Points on a hilly landscape, in no order, each with its height.
From any point a ball takes the steepest step (drop divided by distance) to one of its 3 nearest points. It stops when none of these is lower. Distance is the straight distance between rows; heights are no part of it.
z_848: [ -6   6  10   3  11 -16   5   5   8  -2  -1   6  -3  -6  -9  -5  14  -2
   5  14 -13   0  11  -3   3  12  10   2   3  10  -6 -10   4   4 -20  12
  -7  -2 -11  11  13  -2  -1 -15 -10  -4   5  -3]  height 105
z_381: [  6  -6   4  -1   6  -2   4   1   8 -16  -3   9  -2   8  -4 -12   2  -1
  -7   7  -3   7   2   5   1   1  -1  -4  -6   5  -6  -2   4  -4  -9   6
  -5   0  -6  -2  13   1   0  -7  -1  -9  10  -1]  height 69
z_138: [ -1  -6  -3  -3  -2  10  -1  -2   0   6  -1  -2   1   6   8   9  -2   6
   0 -11   7  -3  -6   2  -7  -8  -3   4  -2 -13   1  10 -10   4  18 -24
   6  -7  12  -4 -10  10   3  10   0   0  -3  -1]  height 688
z_623: [ -5   6  14  12   1 -10   2   6  -8   3   3   2 -10 -15 -13   0   5  -8
  10  14 -12  -8  10  -9   5  10  -2   2   4  16  -4  -8  13  -1 -17  29
   3   4 -15   3   0 -10 -10  -8  -2  -1  -3   5]  height 142
z_971: [ -3 -17 -20 -10   7   7   7  -3  21  -8 -10   4  12  19   9 -10   9   9
 -12 -15   4  18  -1  10  -1  -5  12   2 -16 -11  -7   0 -15   6   4 -38
 -15 -15  11   4  12  12  14   2  -4  -7  11 -14]  height 359
z_600: [  1  -4  -1  -4  10  -8   9   0  17 -14  -5  11   2   7  -5 -17  10   2
  -9   6  -7  12   8   6   5   6   9   0  -8   8 -11  -9   0  -4 -16   3
 -14  -4  -8   8  22   1   7 -13  -3  -6  13  -6]  height 146
z_795: [-10  11  17  13   3 -13   0   7 -15  12   8  -2 -13 -23 -12   7   3  -8
  19  12 -12 -12   8 -12   7   6  -6   4  12  13   1  -2  15   1 -12  30
   7   6 -17   5 -11  -9 -16  -4  -1   4  -8   3]  height 283
z_966: [  1  10   7   8  -7   4  -9  -2 -20  33  15 -10  -5 -23   7  21 -10   4
  15  -9  10 -18 -12 -10 -10  -7 -15   2  14  -7  15  19   0   3  20  -2
  16  12   1   5 -34  -4  -9  16   7  11 -21   1]  height 233
z_833: [-13   9   4  -4  11 -15   7   5   8   6  -2   0   0  -9  -6   3  19   5
  11  12 -13  -1   5   0   6   9  15   7   8   1  -1 -11   0   8 -16   0
  -7  -4 -10  18  15  -1   1 -14 -16   3   4  -1]  height 104
z_942: [ -6  11   9   7   2   0  -1   0 -16  21   5  -4  -3 -18   3  16  -4   3
  14  -1   3 -11  -4  -2  -4  -3  -6   4   8  -5   5  11   3   5   7  -2
  12   3  -1   7 -20  -4  -7   4  -1   7 -14   1]  height 282
z_272: [ -9   3   4   0  17 -19   8   4  18  -4  -1   5   2  -4 -10 -12  18   2
   5  17 -20   3  11  -3   6  17  17   6   5   7 -10 -18   0   5 -25   8
 -19  -2 -16  19  22  -6   3 -25 -13  -5  10  -2]  height 97
z_384: [ 19  -8  -8   7 -17   5  -7 -10  -3 -26  -4  -4   1  11 -13 -13 -11 -11
 -24  12   1  14   8   0   2   3  -8 -21  -4  17   3  -9  15 -11  -9  38
  -6   8  -6 -20   6 -14  -2   0  14  -5  11   0]  height 116
z_10: [  0   5   2   2  -2   6  -6   2  -6  14   4  -3  -1  -8   6  15  -3   4
   9  -8   6  -8  -7   0  -8  -7  -5   6   5 -11   3  13  -3   3  15 -14
  14  -2   6  -2 -17   4   0   5   1   3 -12   3]  height 500
z_962: [ -2   4  13   7   4  -8   5   4  -3  -3   0   5  -7  -6 -10  -6   3  -6
   7  10 -14  -3   8  -5   6   9  -2   2   3  14  -4  -8   8  -2 -18  25
   1   3 -13   0   4  -4  -7 -10  -1  -3   3   3]  height 121
z_835: [-15  11  14   3   8 -12   4   7  -7  12   1  -1  -3 -15  -4   7  10   1
  14  10  -7  -7   6  -5   6   4   7   5  11   0   1  -6   9   6  -9   7
   7  -1  -9  11  -2  -4  -3 -11 -12   4  -6   1]  height 459
z_629: [ -3   9   9   5   4  -4   3   4  -3   5   0   7  -7  -7  -3   1   4  -1
   8   8  -8  -4   5   0   3   1   1   3   6   5  -2  -2   6   1 -11   9
   4   1 -11   1   3  -2  -5  -9  -5   0  -2   1]  height 315
z_938: [ -1  11  14  12  -3  -5  -2   0 -18  15   9  -2 -13 -19  -4   7  -6  -6
  16   3  -2 -10  -2  -9  -3   0 -10  -2   8   6   4   3   9  -5   2  17
  16  10 -11   1 -16  -9 -16   4   7   2 -12   4]  height 612
z_304: [-10  12  10   2   6  -6   1   3  -7  18   2  -2  -2 -15  -1  14   8   4
  14   3  -3  -9   0  -4   0  -2   1   5  10  -3   4   1   5   6  -2  -3
   9  -2  -3  10 -11  -1  -3  -5 -11   8  -9   2]  height 538
z_185: [ -1   0   5   0   9 -10   8   4  14 -12  -4  10   1   2 -10 -15  11   0
  -1   8 -12   8  10   3   4  10   9   2   0   8 -11 -11   3  -1 -20  12
  -9  -2 -10   7  19  -1   6 -13  -5  -6  12  -4]  height 118
z_983: [-18   5 -15 -18   2  -1  -6   6  -5  24  -1  -6  11  -5  15  18  10   8
   5 -16  16 -16   1   4  -3  -1   7  15  -2 -17   7  13  -8  17  18 -34
   5 -12  19   9  -4   6   8   2 -14   9 -11   6]  height 456
z_439: [ -8  17  16   9   3  -7  -2   5 -16  26   7  -5  -7 -23   0  16   3  -1
  18   5  -4 -13   2 -12   0   0  -5   4  15   1   7   7   6   6  -2  11
  12   4  -7  10 -20  -5 -10  -1  -3   8 -15   2]  height 429
z_208: [ -6   3  -2  -5   5   1   1   4   2   7  -2   0   3   0   6   7   5   6
   5  -5   3  -3   0   4  -3  -1   8   6   2 -10   0   6  -5   8   6 -20
   2  -5   7   6  -3   6   6  -3  -9   3  -2   0]  height 411
z_692: [ -1   1   8   3  -1 -12   5   3   3 -12  -1   8  -5   1 -12 -16   5  -7
  -4  13 -13   2  12  -4   4  11   3  -2   1  19  -6  -8   9  -3 -19  27
  -6   2 -13  -1  13  -5  -1 -12  -3  -7   9   2]  height 136
z_75: [  7  -1   7   3  -1   0   2   0   1 -12   0   6  -2   3  -5  -6  -5  -3
  -6   4  -5   3   2   1   1   0  -4  -3  -2   5  -6  -1   9  -9  -5  13
   2   5  -7  -9   5  -2  -3   1   5  -5   4   2]  height 335
z_226: [ 7 -1  3 -1 -1  7  2 -2  3 -3 -3  5  0  5  4  1 -8  1 -4 -7  5  3 -5  4
 -3 -7 -4  0 -4 -6 -2  5 -2 -4  5 -9  5  0  3 -7 -7  6 -1  4  4 -2 -1  0]  height 611
z_766: [ 20 -12  -9   1  -9   4  -5 -12  11 -34  -6   3   8  16 -10 -25  -8 -10
 -34   8   4  23   6   6  10  -2  -6 -15 -11  16   0 -11   8 -14  -7  28
 -16   0  -3 -10  15 -11   3  -6   8  -8  19  -6]  height 117
z_351: [-24  17   2  -9  13 -14   0   8 -10  25   5  -8   6 -18   3  15  19   6
  18   7   4 -15   8  -4   8   7  14  14  13  -6   9  -4   5  14  -6  -5
   0  -5   1  18   1  -4   0 -14 -21  17 -10   4]  height 402
z_731: [  2 -16 -17 -10   1  10   1  -2  10  -7  -8  -2  11  22  11  -2   0   8
  -6 -19   7  14  -8   4  -4  -9   1   5 -13 -13  -4   6 -21   6  15 -40
  -4 -12  22  -3  -1  11  11  13   1  -2   3  -4]  height 450
z_134: [  3  -6  -3   0   9  -8   8  -2  20 -19  -8  13   1  11  -7 -26   6  -2
 -15   8  -7  17  12   4   9   7   7  -1  -7  12 -12 -13   1  -7 -17  10
 -17   0  -7   6  27  -3   8 -17   1 -10  15  -9]  height 225
z_869: [-11   6  -9 -13   8  -5   5   3   8  11  -7   0   5  -2   6   5  16  11
   5  -1   1  -2   2   6   0   3  16   6   2  -9   1   0  -4  13  -1 -21
  -6 -11   3  13   7   5   8  -8 -14   5   3  -1]  height 416
z_209: [  8 -17 -15 -10   5  12   4  -2  16 -13  -9   5   7  19   8  -9   1   5
 -13 -12   4  14  -6   9  -2  -7   4   2 -15 -10  -5   5 -13   1   6 -29
 -10 -10  10  -4   9  11  10   5   2  -7   7  -8]  height 313
z_375: [-1  2  6  0  5 -5  5  2  3 -3 -1  6 -2 -2 -5 -2  6  0  0  6 -4  1  2  1
 -2  5  3  2  2  1 -5 -3  2  1 -8  3 -1  0 -7  4  5  2  0 -7 -3 -3  2 -1]  height 267
z_582: [ -9  -1 -10 -13   3   3  -1   5   3   9  -8  -4  10   4  11   8   6   9
  -1 -10   8  -2  -1   8  -5   0   9   7  -4 -15   1   9 -11  14   9 -31
  -1 -11  14   4  -3  10  11   0 -11   3  -2  -2]  height 406
z_856: [-18  11   0  -5  15 -14   6   6   4  12  -2  -3   4 -11  -2   4  18   3
  14  14 -10  -5   7   0   7  14  21  10  12  -3  -1 -13   2  15 -16  -5
 -10  -5  -8  21  15  -5   3 -19 -21   7   3   3]  height 120
z_389: [  9   0   1  10 -14  11  -6  -3 -13   0   9  -4  -7  -3   2   6 -18  -1
   2  -8   6  -4 -14  -3  -4  -8 -14 -10   2  -3   6  10   3 -11  17   9
   9  14  -2 -15 -12  -2  -5  15  15  -2  -5   7]  height 591
z_673: [  4   1   8  13  -8  -7  -4   0 -12  -6   1  -2 -10  -7 -14  -8  -6 -19
   2  17 -11  -5  15  -9   6  12  -9  -7   2  25  -1  -7  20  -4 -18  50
   4   7 -17 -13   1 -18  -8  -5   9  -4   3   4]  height 166
z_120: [  9 -13  -7  -6  -3  11   0  -2   8 -11  -3   4   6  19   6  -5  -7   3
  -8 -13   8   8 -10   6  -4  -9   0  -3 -10  -9  -6   8 -11  -3  11 -20
  -2  -3  12  -9   1  12   4  12   6  -5   3  -3]  height 414
z_103: [ 18 -12 -10   2 -20  23  -6  -8   1 -14   5 -10   1  15   8   5 -26  -2
  -5 -14  15  -1 -21   2  -8 -16 -15  -8  -4 -10   6   6 -13 -15  24 -10
   2  10  15 -17  -8   9   0  24  17  -2  -3   5]  height 610
z_703: [ -2  -9 -16  -9  -5  12  -5   1   3   1  -2  -6   8  13  13  10  -3   6
  -6 -20  11   1 -11   2 -10 -10  -1   7  -5 -17   4  14 -24   8  25 -41
   3 -10  24  -4 -10   9  11  17   0   0  -4  -1]  height 880
z_233: [ -9  10   6   0   7  -7   4   2  -1  13  -1   1  -1 -12   0   9  11   6
  10   4  -5  -7   4   1   0   1  12   7   9  -4   0  -3   0   7  -6  -4
   3  -5  -1  11   0   0  -1  -9 -10   4  -4   0]  height 516
z_924: [  1  -1   1  -3   6  -1   6   2  10  -3  -3   6   0   4   3  -3   4   4
  -1   1  -6   4  -1   6   0   1   6   0  -2  -4  -3   0  -3  -1  -2 -10
  -3  -2  -3   2   7   4   3  -5  -4  -6   4  -2]  height 143
z_229: [  4  -9  -8  -9   7   3   5   0  17 -10  -7   6   5  16   7  -9   3   7
  -7  -5   1  15   0   8   0  -4   4   0 -10  -8  -8  -1  -8   1  -2 -20
  -6  -7   5   1   9   8   7   0  -2  -5   8  -8]  height 245
z_753: [  4 -14 -13  -5  -6  18  -4  -2   3  -1   1  -3   6  17  11   4 -11   4
  -6 -18  12   2 -15   2  -9 -12  -8   3  -4 -14   0  12 -21   2  25 -33
   3  -5  19 -11 -11  13   6  22   7  -1  -2   2]  height 761
z_855: [-13  13  18  12   8 -14   4   9  -9  14   4   1  -6 -20 -12   3  10  -6
  17  14 -15 -11  13  -9   7  10   0   4  12  14  -1  -6  11   5 -20  22
   2   0 -15  12  -3  -5  -9  -9 -10   4  -4   2]  height 183
z_850: [ 25 -12 -10   1 -18   7 -10 -16  -2 -34  -5  -5   2  15 -14 -19 -14 -11
 -31  12   6  19   6   5   4  -1 -10 -22  -6  12   4 -14  13 -15  -7  34
  -5   6  -3 -19   5 -14   0   0  13  -5  17  -1]  height 218
z_222: [ 3  5  9  6 -1 -3  0  1 -8 -3  2  2 -9 -7 -6 -2 -3 -7  1  4 -6 -4  2 -6
  1  3 -5 -3  3  8 -2 -2 11 -6 -2 19  6  8 -8 -8 -2 -6 -6 -1  6 -4 -4  1]  height 446
z_904: [ 13  -7  -3   0  -8  -1  -1  -7   2 -26  -3   3   2  12 -13 -22  -8 -13
 -26  11  -2  13  11   3   6   6  -4 -11  -5  17   0 -11  15 -12 -12  33
  -7   2  -5 -11  10 -12   0  -5   9  -5  14  -2]  height 251
z_270: [ -5  12   7   4  -3   5 -10   0 -17  26   8  -6  -2 -15   8  21  -8   4
  13 -10   7 -15  -6  -4  -7  -7  -8   4  10  -7   7  16  -2   4  17  -8
  15   5   3   4 -25  -3  -5   8   3  11 -20   1]  height 153
z_243: [  9  -4  -7   8 -16  19  -8  -5  -7   3   7  -5  -2   5  14  12 -20   3
   2 -16  13  -6 -18  -1 -11 -14 -14  -4   0 -13   8  15 -18  -3  27 -20
   9   7  16 -10 -21   9  -1  23  12   2  -9   4]  height 703
z_112: [ 12  -6  -2   9 -16   0  -9 -10  -9 -20  -1  -5  -4   7 -14 -16 -11 -13
 -19  15  -4   4  13  -5   6   9 -11 -18  -4  21   0 -11  17 -10 -13  47
   0  10 -10 -21   5 -15  -4  -4  13  -4  10   1]  height 190
z_734: [-12   5  -5 -12   5   0  -2   4  -3  17  -2  -5   7  -2  10  14   9   7
   3  -6   9  -9   2   5  -4  -1  10  10   0 -13   4   7  -9  13   9 -26
   1 -10  11   7  -2   5   9  -3 -13   6  -5   3]  height 413
z_211: [  5  -5   0   0  -5  13  -1  -1  -3   0   2  -1   0   9   5   5 -11   2
  -1 -10   6  -2 -11   3  -6  -9  -7  -3  -4  -9   2  11  -9  -3  16 -15
   8   2   9  -9 -11   8   1  13   6  -2  -5   0]  height 662
z_114: [-23  19   8  -3  15 -19   5  10  -3  19   1  -6   3 -16  -3   9  21   2
  17  15 -13 -10   9  -6   8  12  17   9  17   1   1 -14   8  12 -19   7
  -6  -5  -8  22  11  -9  -4 -18 -19  11  -4   4]  height 137
z_871: [ 1  4  5  0  1  2  0  1 -2  2  1  3 -4 -4  0  5 -3  2  3  2 -1  1 -5  1
 -4 -3 -1  2  2 -3  0  4  1 -5  0 -3  5  1 -4 -2 -5  2 -4  1  2  0 -5  0]  height 585
z_660: [-15  12   6   0  17 -18   5   9   7   6   1   1  -1 -12  -6  -1  21  -1
  12  20 -22  -4  10  -7   7  16  20   4  10   8  -7 -20   3   8 -24   9
 -11  -3 -13  21  18  -5  -3 -21 -19   4   7   0]  height 57
z_639: [ 16  -4  -3   6 -16  15  -2 -10  -5 -16   1  -3   0   9   2  -3 -20  -3
  -9  -8  10   3 -14   2  -3 -10 -12 -13  -4  -2   5   3   1 -14  14   7
   3  12   3 -18  -4   1  -6  13  16  -3   1   5]  height 615
z_789: [ -9   7  21  14   2 -16   1  11  -9   4   6  -5 -10 -17 -20  -4   3 -15
  17  21 -19 -12  18 -14   9  14  -6   2   6  27  -2  -9  19   0 -27  41
   1   5 -21   2  -4 -11 -13 -10  -3   2  -1   5]  height 193
z_190: [ 15 -10  -7  -1 -10  15  -2  -8   5 -19   2   0   4  16   5  -8 -17  -3
 -11  -8  10   9 -15   7  -3 -11 -10 -10  -8  -3   1   0  -6 -15  13  -5
  -1   5   9 -15   1   6  -3  15  12  -5   4   3]  height 596
z_472: [  6   4   2   9 -13   8  -8  -3 -13  18  10  -7  -4  -8  10  16 -14   4
   8 -12  11 -11 -14  -5 -11  -9 -14  -4   7 -11   8  13  -9   1  23 -12
  17  10   8  -4 -25   7  -4  17   8   7 -16   2]  height 472
z_492: [ 14 -15  -9  -2  -8  20  -1  -6   5 -16  -2  -2   3  21   9  -2 -16  -1
  -9 -16  12   7 -19   4  -4 -14  -9  -4 -10 -10   0   5 -16  -9  21 -21
   1   1  15 -14  -3  10   0  20  14  -4   3  -1]  height 533
z_672: [  5   6   6   7  -7   4  -2   0 -10   5   4   1  -9  -9  -2   6 -10  -2
   5  -1   0  -6  -8  -3  -6  -3 -10  -4   3  -1   1   6   1  -5   7   9
  10   8  -4  -6 -12  -2  -7   6   8  -3  -6   1]  height 513
z_926: [  1   6  13  17  -3  -7  -2   2 -18   9   8  -2 -14 -20 -11   3  -6 -14
  14  11 -11 -11   9 -14   4   8 -15  -4   6  21  -1   1  21  -3  -9  41
  10  11 -18  -6 -14 -11 -16   2  11   3  -7   6]  height 373
z_206: [  3 -13 -10  -7  11   0   9  -4  25 -16  -8   9   7  14   4 -23   8   6
 -10  -2  -1  25   4   9   3   1   9   0 -14  -3 -11  -7  -7  -6 -10 -13
 -21  -7  -1  11  23   7  10 -10   1 -10  17 -12]  height 441
z_626: [ 12 -10  -4  -1  -1  -1   3  -7  12 -31 -10  12   2  16  -9 -28   0  -6
 -28   6   0  22  10   5  10   4  -1  -9 -13  17  -5 -10   9 -15 -15  20
 -18   0  -5  -2  21  -6   6 -11   4  -9  19  -9]  height 376
z_513: [-14   9  -3  -8  13 -15   5   6   5  12  -2  -2   5 -10   3   5  18   8
   9   7  -5  -4   6   1   4  11  21   8   7  -8   1 -13  -1  12 -10 -10
  -9  -5  -3  19  15  -2   3 -15 -18   5   0   0]  height 126
z_843: [  0  -6  -7  -4  -5  15  -5  -1  -2   6  -1  -5   3  10  12  12  -8   5
   0 -16  10  -1 -11   4 -10  -8  -3   2  -3 -14   3  14 -17   4  21 -29
   7  -4  18 -10 -15   8   7  17   4   0  -6  -2]  height 803
z_956: [  7  -4   4  -1   5  -5   6  -1  10 -17  -4   8  -1   7 -10 -18   3  -6
 -10   9 -10   9  10   1   6   8   1  -3  -6  13  -5  -9  10  -7 -17  19
  -7   1  -9   0  15  -6   2 -11   1  -9  12  -2]  height 176
z_728: [-20  13  -8 -15   8  -7  -3   5  -3  25   0  -8  10 -11  10  14  14   9
  10  -5   9 -13   2   3   3   3  15  15   7 -11   6   3   0  14   6 -19
  -2 -10  12  17   3   3   6  -8 -19  14  -6   6]  height 378
z_264: [  1  13  10   9  -3  -1  -8   1 -20  30  11  -4 -10 -22   2  18  -4   0
  18  -5   5 -17  -6  -8  -8  -5 -12   2  13  -3   8  13   6   3  12   8
  16   9  -6   5 -26  -6 -12   8   7   8 -19   3]  height 287
z_30: [-22  17   0 -14   8 -10  -3   9  -9  31   4  -9  10 -16  12  14  14   5
  17  -1  10 -19   2  -3   4   1  11  15  10 -10  13   4   2  15   1 -11
   3  -5   8  16  -2   0   1  -8 -17  20 -16   7]  height 382
z_410: [ -3 -17 -21 -14   6   8   4   1  17  -4  -9   2  11  20  12  -2   6  10
  -9 -16   6  12  -1   7  -2  -6   9   3 -14 -13  -7   4 -18  12  10 -42
 -11 -18  18   2   9  13  15   9  -4  -2   5 -10]  height 379
z_580: [ -5   3   2  -4   8  -6   7   2   8   1  -7   7   2  -1   3  -3  14   6
   4   4  -8   5   6   7   2   6  14   3  -1  -4  -6  -5  -1   7 -13 -11
  -6  -6  -2  13  15   4   6 -13 -10  -1   7  -3]  height 202
z_991: [-14  10  18  10  11 -19   7  11  -2   4   4   1  -5 -14 -17  -1  14  -9
  14  19 -23  -7  15 -10  10  15   9   6  11  15  -6 -14   8   8 -28  23
  -3   1 -16  15   8  -7 -10 -18 -12   1   3   4]  height 219
z_125: [-11  14   7   0   2  -4  -4   3 -15  29   6  -6   3 -21   6  20   4   5
  14  -4  10 -18  -1  -4  -3  -2   0  10  12  -9  10  11   3  10  12  -7
  12  -1   6   9 -20  -1  -3   0  -7  15 -16   4]  height 349
z_985: [ -1  -5  -3  -7   9  -3   7   1  16  -2  -5   7   4   8   4  -6  11   9
  -5  -3  -3  11   2   6   1   2  13   3  -6  -6  -6  -3  -6   4  -5 -18
 -12  -9   2   9  12   5  10  -5  -7  -5   5  -6]  height 197
z_651: [  8   6   7   9 -11   0  -3   0 -13  -2   7  -2 -11  -7  -8  -1 -10  -9
   1   3  -2  -5  -2  -2  -1   2 -12  -7   0  12   1   0  13 -10  -2  27
   7  14  -8 -12  -6  -7  -8   6  15  -4  -4   3]  height 488
z_82: [ 15 -10  -8  -5  -5  11  -1  -8   9 -24  -2   5   5  17   4 -10 -11   0
 -16  -8   9  13  -9   8  -2 -10  -5  -9 -13   0  -2  -3  -3 -12   5  -6
  -3   0   6 -12   8   2   0   9   8  -5   8  -2]  height 613
z_609: [ -1   5  10   1   4  -7   5   3   4  -1  -1   6  -3  -6  -7   0   8   0
   3   8 -10   0   4  -1   2   4   3   3   2   6  -5  -5   3   3 -12   9
   2  -1 -11   5   5  -1   1  -8  -5  -1   2   1]  height 182
z_495: [ -3  -5  -8 -10   4   6   3   3   8   4  -6   0   6   9  10   3   5   7
  -2 -10   5   4   0   9  -2  -2   8   4  -6 -14  -1   3 -11   7   8 -32
  -4 -12  10   3   0   8   7   1  -6   1   1  -4]  height 403
z_225: [ 20 -10  -7   1 -13  12  -5 -13  -2 -24  -1  -3   3  13  -1  -8 -18  -4
 -18  -2  11   9 -10   3   2 -11  -8 -19  -8   3   4  -4   4 -17   8  15
  -2  11   1 -20   1  -3   0  12  17  -7  10   1]  height 630
z_456: [ -2   6  15  11  -2 -10   0   4 -11  -1   3   1 -13 -10 -18  -6  -1 -13
   7  16 -15  -9  13 -12   6  12  -5  -3   2  20  -2  -5  17  -6 -19  40
   3   6 -17  -7   1 -10 -10  -8   4  -1   1   6]  height 159
z_867: [  9  -5   1   3  -4  -1  -2  -4   3 -17  -3   8  -3   5  -9 -13  -5  -7
 -10   7  -3   7   3   2   3   2  -3  -8  -6  10  -4  -5   9 -11  -8  20
   0   2  -6 -11   9  -3  -1  -3   7  -6   8  -2]  height 353
z_84: [ -3  13  10  12  -2  -1  -4  -1 -22  35  15  -7  -7 -27   3  19  -6   3
  19  -4   6 -16  -8 -15  -6  -6 -17   1  18  -2  13  14   8   2  11  11
  18  13  -7   8 -35  -7 -13   9   9  15 -25   2]  height 264
z_437: [ 14  -3   1   4  -5   6  -1  -5  -3 -16  -2   3  -2   6  -4 -10  -8  -4
  -8  -1   1   6  -4   2  -1  -2  -9  -8  -5   6  -1  -5   4 -13   2  15
   3   8   0 -12   3  -3  -3   2   9  -5   3   4]  height 424
z_390: [ 10 -15 -13   3 -16  20  -5  -6   2  -5   3  -9   0  13  13   7 -19   3
  -4 -19  15   0 -21   0 -11 -17 -12   0  -5 -12   4  14 -22  -3  31 -28
   4   4  19 -13 -16  13   1  26  14  -1  -4   0]  height 660
z_365: [ 14 -13 -12   5 -21  24  -7  -7  -2  -7   9 -13  -1  15  13   7 -26   0
  -4 -20  18  -2 -22   0 -10 -17 -16  -6  -3 -11   6  11 -19 -10  32 -17
   2  11  17 -19 -18  14   0  29  17  -1  -5   5]  height 629
z_632: [  9  -9  -5  -3   4   3   7  -6  15 -25  -4  12   4  19  -4 -22  -1   0
 -16  -1   0  19   3   8   4  -1   0  -5 -14   4  -7  -8   1 -12  -8   7
 -11   1  -3  -1  18   0   4  -7   6 -10  13  -7]  height 617
z_179: [ -8 -21 -28 -19  -1   8  -2   1  13   0 -10  -5  12  20  16   5   8  10
 -10 -24  12   9  -5   6  -2  -8   6  10 -15 -16  -2   9 -22  16  21 -53
  -6 -22  29   1   6  12  18  15  -5   2   2  -7]  height 423
z_883: [ -8  -2 -11 -11  -3   6  -5   2  -3  13  -2  -7   7   3  13  14   0   8
   0 -15  13  -8  -4   2  -7  -3   1   7  -5 -16   3  13 -15  14  19 -33
   8 -10  20   0 -10   9   9  13  -5   6  -7  -1]  height 670
z_467: [  1   6   8   6  -4   6  -2  -1 -14  14   7  -2  -8 -10   3  12 -11  -1
   8  -4   4  -7 -10  -4  -6  -6  -9   1   6  -3   4  10   1  -4  13   0
  14   9  -1  -2 -19   0  -8  11   8   4 -13   3]  height 415
z_8: [ -4  -1  -1  -2  15 -15   9   1  20  -8  -5  11   2   2  -4 -20  17  -2
  -2  11 -15  11  12   3   5  13  15   3  -2   8 -10 -15   0   1 -22   5
 -19  -3 -14  16  26  -1   6 -20  -7  -8  14  -6]  height 108
z_870: [ 19  -7  -7   5 -16  10  -5 -11  -3 -28  -1  -3   2  11  -9 -12 -14  -9
 -23   6   7  11  -1   2   3  -6  -9 -20  -4  11   5  -8  12 -14  -2  31
  -2   8  -2 -21   5 -13  -3   2  14  -6  12   0]  height 203
z_58: [ -7  -8 -16 -14   6   1   0   1  11   6  -8  -1  10   9  10   3   8  10
  -3 -10   7   5   0  10  -3  -2  12   8  -9 -12  -3   3 -12  13   7 -37
  -6 -15  11   6   6  10  12   2  -9   2   0  -6]  height 397
z_744: [ 15  -7  -2   3 -11   5  -1  -7  -7 -22  -2   1  -2   9  -7 -13 -11 -11
 -16   8  -2   9   3   1   3  -1  -9 -13  -8  13   1  -8  13 -14  -4  29
  -2   7  -6 -18   4  -9  -5   0  12  -7   9   0]  height 226
z_418: [-11   4   8   3  12 -19   6   8  12  -1  -2   4  -3  -7 -12  -7  18   0
   7  17 -21  -1  12  -7   8  16  17   4   8  10  -7 -17   2   7 -28  13
 -15  -1 -16  17  19  -4  -1 -22 -15  -2   7  -1]  height 90
z_115: [ 11  -7  -2   5 -14  15  -6  -4  -6  -1   8  -4  -2   5   9   7 -20  -1
  -1 -11  10  -3 -17   0  -9 -13 -12  -7  -1  -8   3   9  -7  -9  23  -6
  10   9   5 -14 -13   5  -3  20  15  -3  -6   5]  height 680
z_713: [  7  -2   5   7  -8  -6  -3  -3  -5 -15   2   2  -7   3 -13 -11  -8 -13
  -7  10  -7   2   8  -4   5   7 -11  -7   0  18   2  -4  13 -11 -10  35
   3   9  -9 -11   4 -11  -3  -2  11  -6   8   5]  height 223
z_360: [-20  16  -2 -12   5  -8  -5   6 -14  32   4  -7   7 -17  10  19   9   9
  12  -5  14 -20   3  -3   1  -2   5  12   9 -13  16  12  -1  12  10 -16
   7  -6  15  14 -12   0   2  -3 -16  18 -19   4]  height 369
z_911: [  2 -12  -9  -6  -4  13  -1  -1   5  -5  -3   0   5  13  12   5  -4   9
  -3 -15   8   5 -10   5  -7 -11  -1   3  -7 -13   0  11 -16   2  14 -32
   0  -6  17  -8  -7  13   5  14   3   0   0  -3]  height 590

Call two points neighbours if one is among the 3 nearest of the other. Go from one point of each pair to the other, from neighbour to neighbour, staying as low as possible. Name the highest point that can't be avoided.
z_384 and z_270 | z_351
z_660 and z_766 | z_713
z_766 and z_384 | z_850
z_660 and z_381 | z_956
z_962 and z_660 | z_692

Write out the way that a ball takes from each point below.
z_243 | z_365, z_103, z_492, z_120, z_209, z_229, z_924
z_734 | z_582, z_58, z_410, z_971, z_229, z_924
z_208 | z_495, z_58, z_410, z_971, z_229, z_924
z_389 | z_672, z_467, z_942, z_270
z_226 | z_871, z_375, z_609, z_848, z_418, z_660
z_835 | z_629, z_609, z_848, z_418, z_660
z_190 | z_492, z_120, z_209, z_229, z_924
